A landscape with many valleys, sampled at points; each row gives a point and its height.
A ball rolls from a point to whichever of its 2 nearest points has the largest drop for the distance, and stops where none of them is lower. Distance is the straight distance between rows; heights are no part of it.
pumot: [  5 -14  -1   0   3 -14  -9   9  -6   0  -4  18 -14  32   5  -2   6   7
 -11   6   2  -5]  (h 675)
zulis: [  1   8   9  23  33  10  31  22   0  -7  26 -18  28  -3  -8  16  -7   0
  -6   7  -7   7]  (h 700)
Vufot: [ 20 -21  -9   4   2  12 -12 -13   3 -14   1  11  15 -11   2  31  -1 -13
 -17  -9  11 -13]  (h 258)
pup: [-10   0  14  28  11 -12  26   9 -28  -7  17  -5  10  33  11  15 -11 -14
 -21  -9  23   5]  (h 449)
fir: [ -3 -10  -5  -1  -4 -13  15  18 -11   5  11   9 -16  25   7  15  -9  14
 -12 -30  28  11]  (h 274)
zunok: [ 33 -15 -12  -2   9  12 -12   0  10   0  11  16 -10   6 -14 -15 -10 -12
 -16  14 -22   6]  (h 759)
Pafa: [  3  17   0   5  -1  17   3   6  11   4  -9 -29  15 -31  -7 -11   1 -12
  -2  27 -18   4]  (h 535)
buves: [ 18   1   0  -1  -2  16  -6  -4  13  -4   6   6  -2 -23 -11 -15  -1 -13
  -9  18 -31  -4]  (h 669)
pokol: [-16   4  14  14 -15  -6  11  -2  -3  -7   3  19  -3 -19   2  18 -12  -7
 -10 -26   7   0]  (h 86)
funu: [  4  -1   9 -24   9  -4  22 -10   5   8  10  -1 -19  15  -1   5   5  31
   3   5   1   6]  (h 821)
dage: [-18   9  31  28   2 -16  24   0 -21  -7   8   1   9  30   6   8   1 -11
 -16  11  13  -2]  (h 501)
tib: [-11  13 -13 -20   1   9 -11 -14   9  15  -9 -23   0 -18  -2 -28   6  12
  26   7 -11  14]  (h 297)
foro: [ 29  -6 -15 -11  18  18  -9  -7  -4   3   9  -4   0 -12  -9 -20 -17 -19
  10   3 -17  19]  (h 196)
mopi: [ -7   2   4 -17   7 -15  12 -13 -10   0   0 -14  -3  25   9  13  15  30
  18   8  20   5]  (h 373)
gigu: [ -3  -4   0  -4  22  -2 -10   1   1   7  -2   2   1  18  -9 -30   5   9
  22  21 -24  -7]  (h 311)
Duta: [ 12   4   6 -20 -16 -12  -9 -42   9  -7   2   3   3  -1  10  30   8   7
  11   2  26  -9]  (h 689)
Kefoz: [ -5   1  -8 -24   9  -5  -3  10 -13  15  -3  -5 -10  11   8 -24  -7  12
  28 -23   3  12]  (h 241)
Soz: [  7  -8  -7 -13  -9 -11 -20 -10   0   7 -12  10 -16  22  -1  -9  12  11
  -2  13   9  -5]  (h 719)
Peram: [ 20  -5   0 -30  -8  -8 -14 -50  10   3   5  10 -16   3   1   0   7  16
  11  16   4  -4]  (h 255)
zod: [-11   2   9  -6 -22 -13   2  -8  -1  10 -12   7 -12   7   9 -27   7  -2
 -10  12 -11 -12]  (h 408)
Tuvib: [  4  12  20   2  -2  16  23 -14   7  -9  11   6  12 -30   0  11  -7 -20
  -4  -6 -12  -3]  (h 478)
figeb: [ -3   9  12   7  -7  17   9  -1  19  -4   4   4   6 -38 -16 -12  -2 -14
  -5  12 -39  -8]  (h 628)
kodos: [ 12 -18   6   9  22  -9   0   9  -5  -8   7  12   2  40   0   4   3   2
 -12  12  -8 -10]  (h 631)
Ked: [ -8   5   3  43  28  -6  11  30  -4  -7  11 -11  28  19 -13  19   4   2
 -11   9   9 -10]  (h 876)
podap: [ 24 -14  -8  -6  26  11  -5  -5   8  -1  11   5  -3   2 -11  -1  -4   7
  -3   9 -18   9]  (h 799)
Rapor: [-18  12   6   8 -30   2  -6  -5  -5   1 -18   5   5 -17  12 -12  -4 -26
  -1 -12  -2 -13]  (h 132)
dadip: [  0   9  11  15  22   6  24  19  13  -3  15 -16   6  -6 -15   5  -3   9
   1   9 -19   5]  (h 743)
rade: [  3   4  -3 -18  -3 -14  12  12  -4  12   5 -21 -22  28   8  -1   4  14
 -10  12  13  20]  (h 219)
gizi: [-19  -4  -6 -11 -21 -14  -7  -1  17  14  -8  22 -23  -5  -5 -14   9  33
  -2 -19   7  -9]  (h 210)
dizu: [  9 -12   4   7   2  -1  15  13   2  -4  16  11 -11  11   4  11  -6  -1
 -22 -11  -4   1]  (h 235)
vov: [ 12 -12   3   0 -16  -2 -16  -2  -5  -1  -7  21 -13  19   8  -9   1 -23
 -21  12  -3 -11]  (h 424)
lud: [ -3   9   4  16   0  12 -11  11 -12  -1 -19  -7  25 -13   4 -16   0 -36
   3  17 -14 -18]  (h 445)
Ripuv: [  3   0  21  -2 -13   1  18 -23  14 -13  18  21  -5 -23   0  22  -8 -10
 -10 -17  -7  -8]  (h 438)
lof: [  8  -6  -4 -11 -10   5   8   5   5  -5  13  14 -15 -26   4   3 -20  -9
   4 -39  -5   4]  (h 138)
manik: [-11  -4 -13  12  -2   1 -23  18   4  -2 -20   0   7 -11 -10   6  14  12
   7   0   6  -7]  (h 306)
damag: [ 24 -15  -7   8  48  14 -11  11  -8  -7   6   0  32  18 -13   1  -4 -11
  11  18 -11  -3]  (h 507)
lupam: [ -8   0 -16 -19 -23  -8  -9  12  13  24 -12  -9 -29   1   1 -21   0  20
 -14   4   4  19]  (h 218)
sulo: [ 21 -13  -5   5   8   2 -23   0 -12  -4  -6   8   7  23   6  -2   1 -25
 -17  18   0  -4]  (h 362)
Gafa: [ 21 -14 -25  -9 -14   4 -24  -5  14   3  -3   8 -19 -13  -8  12   1  12
 -19  -6  10  13]  (h 660)
nopit: [ -1   5  -1 -13 -25  -4 -19 -34  14  -2 -14  -3  -1 -13   4  12  15   4
   4  11  14 -10]  (h 736)
zem: [  1  -3  16   3  -3  -5   6 -17  -7 -11   0  13   0  12  10  11   7  -3
  -2   1   6 -17]  (h 425)
dukob: [-27  12   7  11  11   2   2  10  -8   5 -17 -19  16   4   0 -24   6   1
  27  10 -16  -7]  (h 418)
lig: [-25  28  27  10 -12  -3  33  -6   0   6  10 -14   0  -7   3 -15  -9  -3
  -6  12 -15  10]  (h 485)
tobi: [ -5   1  13 -21 -20 -19  11 -12 -11  11  -2  10 -18  21  19 -11   0   3
  12 -14  24  -8]  (h 477)
rosov: [ 30 -13 -18  -9  10  16  -3 -18  -8 -14   8 -23  21  -3  12  31  -4 -11
 -14  -2  27   6]  (h 541)
Vineb: [-15   4  16  18 -13  -4   0   6   7  -5  -5  24  -3 -12  -7   1   5  -3
 -18  -2  -8 -15]  (h 480)
Reki: [ -4  13   0 -22  -9   1  21  -3  10   9   4 -21 -14 -15   4   0  -7  13
   4  -6   1  20]  (h 762)
geko: [ 18   0   5 -12   2  10  -8 -34 -11  -9   3   9   8  -6  13  -7  -4 -32
  13   8 -10 -16]  (h 427)
vabe: [-14   0  -3  -3 -20   5 -12 -10   4   1 -14   8  -1 -21   2 -23   1 -16
   5  -7 -19 -14]  (h 177)
Lol: [  7  -6  -5  -5  -4   6  11  14   7  -2  11   6 -11 -10   3  18 -17   1
 -13 -27   4  16]  (h 184)
lelol: [ -7  16   0 -14 -29  -2  -4 -19   9   5 -17 -14  -5 -12   7  -3  13  -2
  -7  12   6   2]  (h 767)
boku: [-24   5   2   0   7  -8  -7   8  -8  15 -15 -11   3  23   3 -36  10   7
  20  15 -16  -6]  (h 375)
Dofiz: [-17  14  16  40  -7  -3   7  26  18   3  -1   6   3  -3 -14  -8   3   2
 -26  17 -20 -10]  (h 386)
Tovag: [ -4  -1  -1  30  16  -6  22  25 -15  -8  19 -17  17  14   7  22  -8  -7
 -21 -15  23  19]  (h 396)
bomo: [ -3  -2 -11  -7   9   1  -7  16 -18   1  -9  -7   4   9  12 -11 -11 -10
  22 -16   8  11]  (h 188)
Fer: [ -9  -2  -5  16   0  -1  -7  39  15   6   2  16  -7   9  -8 -19 -16  -7
  -9 -11 -25  -1]  (h 283)
Tibu: [ 27 -13  -7 -18  19   9   2  10   1   4  18   6  -9  14   1 -13 -21 -13
  -5 -11 -12  21]  (h 361)
fal: [-31  14  23  10 -14   2  20 -12   9   1   3   8   0 -21  -2 -15  -1   0
   4  -8 -20  -6]  (h 573)
ravun: [ 11  -1 -26 -13  17  18 -14   5   6   2  -1 -21   3 -30 -11   8  -5  13
  22 -13   3  22]  (h 429)
tudos: [  9   6  -7  22  21   9   8  32  -6  -7   8 -28  28   2  -7  13  -8 -17
  -8  11   8   0]  (h 627)
funom: [ 20   1   2 -19   2  -2   4 -31  16  -3   6  -5 -11   2  -1  15  15  17
  -8  24   4   2]  (h 148)
boze: [  0   8   1  -1  -5   6 -13 -14   1   3 -20  -8   7  -6  -1 -19  15 -11
  -1  36  -6 -10]  (h 550)
felup: [-18  19  -3   5   9  10  -7   7   6  10 -18 -31  19  -9  -5 -24  11   5
  16  31 -19   0]  (h 458)
sani: [  3  -4  -3  -2 -13  -1 -15 -18   4 -14  -3   9  11 -18   5  28   3 -14
   1 -19  15 -10]  (h 212)
Dak: [  0   0   6 -23 -23 -10   6 -11  -7   8   7  12 -18   0  21 -11 -16 -12
   9 -31  16  -2]  (h 426)
Soga: [-18   4  15  17 -14 -10  20  13   1   0   7  10 -14  -2  -5  11  -8   4
 -20 -13   6   9]  (h 139)
zalev: [  8   0 -15  -2   9   8 -31  -1 -13   6 -19  -5  10   1   1 -25  -6 -18
  19  11 -10   5]  (h 29)
vobun: [  5  13  -9 -21   1  16 -11 -25  -1   5  -4 -14   6 -22   4 -20  -4 -11
  22   4 -10  10]  (h 339)
Fevip: [ -1  -3  12  -1 -12  -4  12 -18  21 -10  10  23  -7  -8  -5  21  11  16
 -10  -6  -1 -10]  (h 393)
binuz: [ 16 -17 -27 -16  18  14 -15  -2   1   4   7   3  -7 -14 -11  -2 -16  11
  22 -22   2  23]  (h 385)
sagam: [  9  11  -7 -24 -20   8  -2 -28  31   5   4  -7 -17 -34  -7   0   4  11
  -5   5 -11  10]  (h 737)
der: [ -8  12   1   9  10   3   0  26  -9   5  -5 -18   9   8   6 -12  -8 -14
   7  12 -11   6]  (h 472)
vus: [-15  -4   7  -8 -22 -20  -8  -8 -13   8 -15  19 -13  20  15 -17   6  -3
   4 -12  13 -20]  (h 525)
mepuf: [-13  10  16  13   7  -6  19  20  11   6   9   1  -8  11  -3 -29  -8   0
   1  11 -31  -2]  (h 305)
zegar: [ -8  14   4   2   1  10   2  -1  15   3 -15 -21   8 -23  -9  -7  11  14
  11  21 -18   2]  (h 495)
Raz: [  9  -7 -22   4 -21  -1 -31   5  10  -7 -12   6  -7 -12  -2  23  11   4
 -22  -3  22  -1]  (h 620)
bilas: [ -9  14  28  11  -5  -4  19  -7 -20  -6   0  -3   6  15  13  -4   0 -23
  -4  15  -1 -10]  (h 504)
Rarug: [ 27 -18   2  -5  -1   6   7  -6  10  -5  16  18 -16   9   1   8  -5  -3
 -31   0 -11  -3]  (h 291)
zon: [-13  11   5  12 -17   9  -6  -2  13   3 -15  -6  12 -19  -7 -13  12 -11
 -16  24 -16 -13]  (h 548)
ped: [ 30  -7 -10  -9  -2   9 -15 -23  11  -2   8  10  -8 -12 -14 -10  -2  -9
 -13  22 -19   5]  (h 713)
fozen: [-28  23  37  21 -13  -2  27 -15   0   1   6   3   5 -19   1 -12  -5 -16
  -8   8 -16  -4]  (h 534)
vira: [ 12 -25   3 -13  17  -8  13  -8  -5  -1  19  27 -11  27   7   6  -5  15
   0 -22   8 -10]  (h 366)
Bugas: [ -2   6  -9   7   7  -6   3  29 -25   7  -2 -18   9  29  15   0 -13 -24
   1  -7  15  13]  (h 67)
Rudig: [-11  -2 -16 -27 -30  -9 -12  -4  16  23 -11   3 -25  -9  -2 -21   6  30
   5 -12  11   7]  (h 140)
tutub: [  2  -2  19  12  24   3  28  -2  13 -11  23   6   3   5 -12  15   4  18
  -2   6 -19  -2]  (h 782)
Fesar: [ 14  -3 -11 -21 -13   1  -4 -15  20   2   7   2 -21 -15  -5  10   2  15
 -12  -2   4  13]  (h 698)
lag: [ -2  -5 -27 -22 -12  -3 -24  -7   9  26 -10   0 -21  -2 -11 -49   1  20
   5   8 -12  12]  (h 602)
girir: [-25   1   7  29   6 -12  -7  19 -12  -5 -15   4  14  12  -3   7  16  10
   7   2   8 -13]  (h 310)
kipeb: [ 13   5   7   5   4   1  34   0  -2  -9  23 -22   4   3   8  26  -6 -10
 -28   9  11  14]  (h 616)
nek: [ 20 -14   4 -20  21   4  10 -17   8  -2  18   8 -12  13  -4   4   3  23
   2   4  -6   1]  (h 835)
Paza: [ -8   2  -8  21   1   8 -12  29   7  -1  -9  -3  15 -21 -11   3  -1  -6
   0  -5  -6  -3]  (h 349)
durag: [ 19 -18 -15  11  23  12 -30  17   0   0   1  20   9  10 -15 -16 -12 -15
   2  -1 -23  -7]  (h 392)
nazes: [-25   3  10  14   2  -2  12  22 -15   0   2  11   1  -4   5  -6 -20  -5
  15 -36  -1  -1]  (h 133)
dib: [-13  -4  12  -9 -15 -15   9   4   7  10   5  27 -24   7  -2 -11   2  19
   1 -20   6 -11]  (h 266)
fatad: [  8   0  10 -17 -12  -9  -2 -35   5  -4   2  13 -10   9   7   0  13   3
   3  14   4 -16]  (h 357)
Gogag: [-13  -6   0  21   3 -12   8  23 -17  -5   4  -6   2  18   6  23  -1  -1
 -10 -19  24   8]  (h 348)
rad: [ 24 -21  -6 -23  19  -5   9   3   0   9  22  18 -20  33   3  -6 -12  16
  -9 -12   5  11]  (h 419)
gedav: [  6  -7 -19 -14  11  -3 -29 -13 -17  10  -5  15   0  11  -8 -46  -3  -6
  29  -2 -17   1]  (h 176)
Gok: [-15   1   5  18  -4 -12  12  22  16   0   7   4 -13  -6 -17  12  -4  27
 -21 -10  -1   8]  (h 195)
venir: [  6  -2  -5 -19  15   8   1  -3  -3   2   8   0  -4 -13  -1  -6 -14   2
  28 -21 -12  12]  (h 338)
birik: [ 10  -8  -4 -29  15   2  12  -2  -8  10  16   4 -15   8   4 -12 -17  11
  23 -24   2  13]  (h 293)
pok: [ -6  -2  -6 -19 -16 -15 -22 -23   1  14 -17   8 -17  16   5 -23  20  23
  10  12   7 -12]  (h 688)
gepe: [  7  17  17  -6 -11  -1  25 -16  -4  -2   5 -21   0  -1  12  15   4  -6
 -11  18   8   5]  (h 269)
miko: [-13  -2 -10  16  15 -16  -6  39 -22  -1  -6 -14  12  37   6   5   0  -5
   9 -11  17   9]  (h 145)
zotun: [ 10   2  12  24  19   7  36   9  -3 -10  26 -14  19   5   2  20 -14 -13
 -22   1  -1   7]  (h 659)
Mef: [ 13   7  -1  -9  -8   3 -22 -27 -13   4 -21  -9   7   9   9 -12  10 -21
   4  36   2  -6]  (h 515)
sifo: [-31  14  15  21 -27  -8   2  -2 -15  -4 -12   3   7 -15  12   4  -9 -25
  -9 -17  16  -5]  (h 87)
zak: [ 14 -11  -4   2  27  15   5   5 -20 -10   6 -17  29   8  10  14  -8 -22
   9  -5  10   1]  (h 475)
kan: [ 10 -24 -11  -5  12  -5 -18   1  15   2   2  20 -16  10 -17   4  12  34
  -2   6  -3   0]  (h 346)
tevu: [ 11   6  -2  -4  -7  11  -9 -18   3  -9  -9  -8  18 -26   3  25   7 -22
  -3   4  16  -8]  (h 165)
pere: [ -5   0 -13 -18 -13 -10 -21 -11   8  19 -14   0 -19  15  -5 -36  17  26
   1  27  -6   1]  (h 646)
Viv: [ 19 -14   9   9  35   3   2   2  -4  -6  11   4  19  31  -1   0   2  -7
   0  25 -18 -11]  (h 576)
zufu: [ -5  15  14  -9 -27  -9  18 -14  -4   3   0  -5 -14   6  18   2   1 -10
 -11   5  14   2]  (h 203)
mene: [-15  10 -10  12   3  15  -7  29  -3   3 -16 -18  16 -26  -4 -11  -7 -12
  14 -12 -10   4]  (h 387)
doruz: [ 15  -2 -22  12  19  22  -7  28  -6  -5  -3 -22  27 -21 -10  18  -7 -23
  -7   4   5   6]  (h 589)
nez: [ -6  -2   6   5 -13  -1  15   8  28   0   7  10 -22 -16 -17   0   2  21
 -18  -4 -18   2]  (h 256)
zodum: [ 22  -1 -12 -26  -2  -5 -12 -39  10   1   6  -7 -10  -4  -2  15   5  24
  10  13  20  10]  (h 130)
ruli: [ 28  -7 -23  -4   7  14 -11 -10   3  -7   4 -13   7 -10  -1  30   3   3
  -8   3  18  14]  (h 506)
tigo: [-23   8  14  25 -18   6  13  11  -8  -4   3   5   3 -17   3   6 -18 -25
 -17 -22   7   8]  (h 37)
Rivo: [  8  -9 -17  -4   2  -2 -36 -13 -23   5 -15  13   3  14   6 -23  -7 -15
  24  -4   1  -1]  (h 101)
renub: [ -4  -6  -7 -15 -18  -7 -14  -4 -10   3  -6  15 -10  -2  14  -1  -9  -8
  17 -34  21  -7]  (h 388)
muk: [ -1   7  -1 -17 -33  -6   6   8   6  16  -6  -9 -25   1   9 -12  -3   4
 -22   2   7  14]  (h 280)
Gukil: [ -2  -7 -10   5 -23  -5 -29  -5   4  -7 -19  18  -2  -3   4  14  15  -3
 -12  -4  12 -15]  (h 588)
Nes: [-18  22  16  27 -13  10   7   1   8  -2 -11 -10  20 -22  -8  -1   4 -23
 -16  28 -10 -12]  (h 516)
paga: [-26  16  -1  -9  -8  -4   0 -10  13   0 -11 -16   3 -22  -2  12  13  31
  20 -16  13  10]  (h 207)
zel: [-21   8  21  24  12 -13   9  12 -20  -7  -2   3  18  18   5   0   3  -8
  13   1   1  -9]  (h 359)
nofo: [ 13  -5   7  -4   0 -10  -3 -10  11   0   2   4 -12  17  -8   2  18  19
 -18  36 -12  -7]  (h 172)
Nadad: [-10  18   8  22  -3  14   5  11  -6  -3 -15 -16  33 -26  -7   1   1 -27
   0  17  -1 -12]  (h 481)
vazu: [ 13   2   2 -10  -2   8 -10 -17 -21  -5 -10  -3   5  11  19 -10  -2 -29
   2  14   3  -4]  (h 476)
duv: [ -4  23  15  13  -1  16  19   5  18  -2   8 -14  10 -31 -15  -7  -1  -6
 -11  25 -28   0]  (h 584)
Lemu: [-14  -9  -2   7  10  -4   0  24  -4   2   2  20  -4  -3  -6 -12  -7  10
  17 -30 -14  -5]  (h 179)
vuv: [  0  18  10  -4   1 -10  28 -13  -7  -7   7 -33  -1  15   9  19  14  16
  -1  18  20  13]  (h 337)
nuv: [  0  -7 -14 -14  23  -1 -21  -3  -3   3  -3   7  -1   5 -16 -37   4  15
  33   2 -25   1]  (h 245)
lodif: [-22  22  24  -4  -7  -5  26  -4 -10  10  -1 -19  -4   8  14 -18  -4  -3
   6  13  -5   9]  (h 436)
kuror: [-19   9  20  39  24 -12  14  18  -5  -9   8  -1  20  28 -11  12   8  13
  -1  22   1 -12]  (h 846)
Gopeg: [ -8   2  14  21   4   1  -5  12 -18  -5 -15  -1  21   9   9  -5   2 -26
   1  11  -3 -19]  (h 409)
laku: [-12 -11   0   1 -24 -14 -15   1   1   2 -12  27 -17  11   3  -1   8   1
 -13 -10  11 -14]  (h 552)
Teb: [-10   8  13 -15 -25 -12   0 -35  11  -6   4  16  -3  -8  11  19   5   3
   8 -12  10 -16]  (h 642)
lovem: [  1  -7  -3  -5   1  -5  23  13  -1  -2  16  -5 -16   5   5  24  -8  17
 -14 -25  20  19]  (h 230)
vose: [ 17   3 -11  -2  18  19 -13  -3  -3   3  -6 -14  14 -13  -8 -15  -5 -11
  14  22 -18   8]  (h 108)
sed: [ 35  -9  -7 -20  24  13   5 -13  -9   3  19  -3  -5  14   1 -15 -22 -17
   8   6 -13  18]  (h 287)
sules: [ -3  -6  -6  28   9   1 -10  22  -2 -11 -11  -2  23   0  -5  21  13  -8
 -10   6  14 -14]  (h 529)
zezeg: [-12  12  16   9   0  -7  16   9   2   6  -3 -13  -2  14   0 -18   4   7
   7  21 -16   0]  (h 374)
kot: [ 20 -14   1  -7  -7   3   4 -20  18  -8  13  20 -14  -7  -2  28   2  12
 -20 -12  -2  -9]  (h 350)
rilu: [ -1   5   0 -23  -5  -6  13  -7   3  10   3  -3 -21   3   4 -12   0  17
  11  -4   0   9]  (h 790)
geti: [ 15  -3 -21  -6  13  16 -17  -3   6  -7  -3 -20  18 -25 -14  30   9  16
  13  -2  18  12]  (h 468)
lopel: [ -8   8   7  -2 -23  -7  12  13  12  17   2   4 -21   8   3 -25  -6   0
 -19   7 -15   4]  (h 347)
Mab: [-12   9 -19 -12 -12   4 -18   2   1   1 -15 -15   4 -22   7  12  -5   6
  20 -26  19   9]  (h 117)
Fepi: [ -7  11  14 -16   1 -10  30 -16 -11   2  11 -21  -8  17  13  16   2  20
   8  -2  22  18]  (h 391)
Peluz: [-16   0 -14  14   6 -10 -11  22  -5   1 -16 -14  11   8  -6  16  19  19
   8   6  17  -2]  (h 262)
navu: [ 19 -16 -17  12  36  15 -20  23  -2  -2   0   5  26  12 -19  -7  -9 -19
   6   1  -8   2]  (h 447)
zisid: [ 14 -14 -17  19  19  17  -9  22   4  -7  -2  -7  25  -6 -16  24  -1  -6
 -14   3   6  -5]  (h 560)
tadi: [ -8 -12  -9  -3   2  -5 -14 -10 -10 -13  -5  11   7  -1   7  24   2   7
  23 -30  23 -10]  (h 390)
duros: [-10   1  19  24  16 -13  19   4   3  -9   7  10   6  16  -8  14  13  16
  -4  13  -4  -9]  (h 815)
balib: [  5  -1   2   9   6  11  -8  -1  21  -6  -3   7   7 -22 -17   1  12   6
  -1  18 -25 -11]  (h 707)
zaf: [-17   9  16  -5 -22  -5   8 -20   7  -3   2  16  -5 -18   2  -5   1  -3
   7 -15  -5 -12]  (h 605)
Vel: [-10   7  18  28 -10  -6   8  16   5  -5   1   1   2  -8  -9  14   6   0
 -28  13   0  -5]  (h 441)
dizod: [ 21 -17  -7  -2   7   5 -19  -9  -9 -10   3  12   9  10   5  10  -7 -15
  -7  -1   7  -7]  (h 307)
Favuv: [  3   9 -11  12  10   0   2  27 -18  -2  -5 -35  20   9   8  11   4 -21
  -4  16  21  11]  (h 665)
tonab: [  9  -8 -16  -6   4   0 -13  14 -25   3  -8  -8   1  22  19   0 -12 -23
   4 -16  18  12]  (h 137)
tis: [  5   7   2 -18   4  12 -11 -37  -7  -4   3   3   9 -21   6 -22  -3 -25
  29   3 -21 -11]  (h 383)
tok: [  1   4   8   6   6   7  13  -8  -1 -13   8   5  10 -13   2  18  -4  -6
   6  -6  -5  -3]  (h 510)
vik: [  7 -12 -19 -24 -12  -1 -23 -18   8  13   3  19 -17 -12 -14 -32   0  13
  13  -9 -14   0]  (h 514)
sil: [ 25  -8  -7  -9  13  11  17  -5  -7 -11  17 -26   9   5  14  28  -8  -8
 -21  -3  15  16]  (h 574)
Naza: [-13   1   3  -1  -7   1  16  17  -4   3  12  11 -12 -14   2 -14 -24  -7
   8 -38 -12   6]  (h 90)
Mun: [ -8 -12  14  -9   1 -17  15   0 -10   5  11  30 -14  22   4   0  -2  18
  12 -24  12 -11]  (h 318)
davol: [ 11 -13  -5   9  23  14  -6   0 -16 -18   3  -5  36  -9   6  26  -3 -16
  13 -15  18 -10]  (h 446)
madif: [-14   7  13   2 -10  -4   1 -11 -13  -2 -13   1   3  10  11 -18   5 -11
  11   8  -5 -15]  (h 456)
sosos: [  1  -8   3  22  21   1   6   6 -19 -13  -2  -7  30  15   5  23   9  -8
 -11   3  20 -13]  (h 498)
Liru: [ 10  12  -7   5 -11  13   5  -5  -1  -9  -2 -25  16 -30   1  24   0 -14
 -10   0  18  10]  (h 118)
Sopub: [ -5 -13   0   7 -22  -5 -16  10  12  -1  -8  33 -17  -9  -8  -4   5  -2
 -15 -13 -12 -18]  (h 517)
beg: [-16   8  -6  16  11  -3   3  38 -10   6  -3 -16   8  -1   1  -6 -13  -9
  10 -16  -5  10]  (h 430)
mito: [-16   0  -9   7   7 -17  -5  20 -24   0 -14 -14   6  29  10  13  11   6
  10   0  30   3]  (h 206)
Vad: [  8 -15  -4   3   3  -9 -14   6  18   2  -6  18 -19  23 -17  -3  19  28
 -16  20 -11 -11]  (h 275)
kobu: [-13   5 -14 -13  -4   0  -2   4   1   3  -5 -14  -5 -12   2  17   4  28
  20 -26  19  15]  (h 162)
vizo: [ -3 -10  -7  20   4   2 -25  27   3  -2  -7  17   4   0 -10 -14  -2 -11
   2  -3 -20 -14]  (h 336)
kup: [  5   5  -4 -19 -14   5  15  -3  24   6   8  -5 -22 -27  -6  13  -1  24
  -3 -13   2  20]  (h 731)
begi: [ -5 -12 -11  -2  -4  -8  -9  10  -9  -1  -7  11 -10  12   8   9  -3   4
   8 -29  23  -4]  (h 351)
bafu: [-15   8  -4 -26   3 -15   1 -17   0   7 -10 -14  -6  10   5  -2  16  34
  29   5  16   4]  (h 314)
Piri: [  7  16   6 -12 -14  12  13 -17  19  -3   2 -19  -4 -34  -4   9   2  -5
  -9   7 -10   7]  (h 772)
Lamaz: [ 16 -20 -21  -3   0   1 -35 -11  12   1  -2  28 -13  -7 -21   0   6  18
  -2   4  -5  -3]  (h 411)
sikud: [-19  10  -7 -18  -2   3   2  -8   6   9 -12 -20  -3  -9   2 -10  11  23
  29  -6  -2   9]  (h 257)
Pinat: [ -2 -11  -5  10  18   9  -8   6 -12 -11  -4   8  23  -8   3  19   2  -2
  24 -25   9 -10]  (h 422)
zefi: [-17  -8   8  11   3 -12   7  16 -15  -6   1  15  -3  14   6  17  -7  10
   1 -31  21  -1]  (h 315)
nid: [  2  -8  12  21   1  -8   9 -11 -17 -17   0   7  18  17  11  24   7 -14
 -17   5  17 -19]  (h 467)
bal: [ 16  -1  15  -8  -1  -6  18 -23   6  -6   8  -7 -10  17   6  18  19   9
 -18  32   2  -1]  (h 36)
lutiz: [  2 -17 -21 -12  -4  -1 -32 -10  13   2  -2  23 -14 -20 -15 -10   4  23
  15 -17  -2  -4]  (h 466)
Tob: [  5   5 -19  -5 -14  14 -11   1  -2  -7  -6 -20   5 -29  10  25  -4 -11
   6 -17  23  13]  (h 71)
tono: [  6   5   5 -15 -12 -11  16  -6  -9   7   6  -4 -21  23  15   1  -6   0
 -11   3  13   9]  (h 134)
nezi: [ -3 -10 -13 -16  -7  -4 -13   1  20  14   1  12 -20 -12 -20 -39   3  20
   2   1 -25   1]  (h 559)
faz: [  8   5   1   5  20  12   6  15 -23  -3   2 -20  21  17   8  -5  -9 -32
   9  12  -3   4]  (h 520)
bif: [-14  13  17  22  -8  -1  15  17  28   3   6   4  -7 -22 -16  -7   0  12
 -21  10 -28  -3]  (h 322)
keb: [ -7  -2   6   5  12  -1  14  29   7   3  13  16  -8  12  -6 -15 -16  -2
   4 -14 -24  -1]  (h 231)

Where does a ball stop that starts at each point below?
zulis: Bugas
pok: bal
podap: zalev
Sopub: tigo
balib: zalev
tudos: zodum
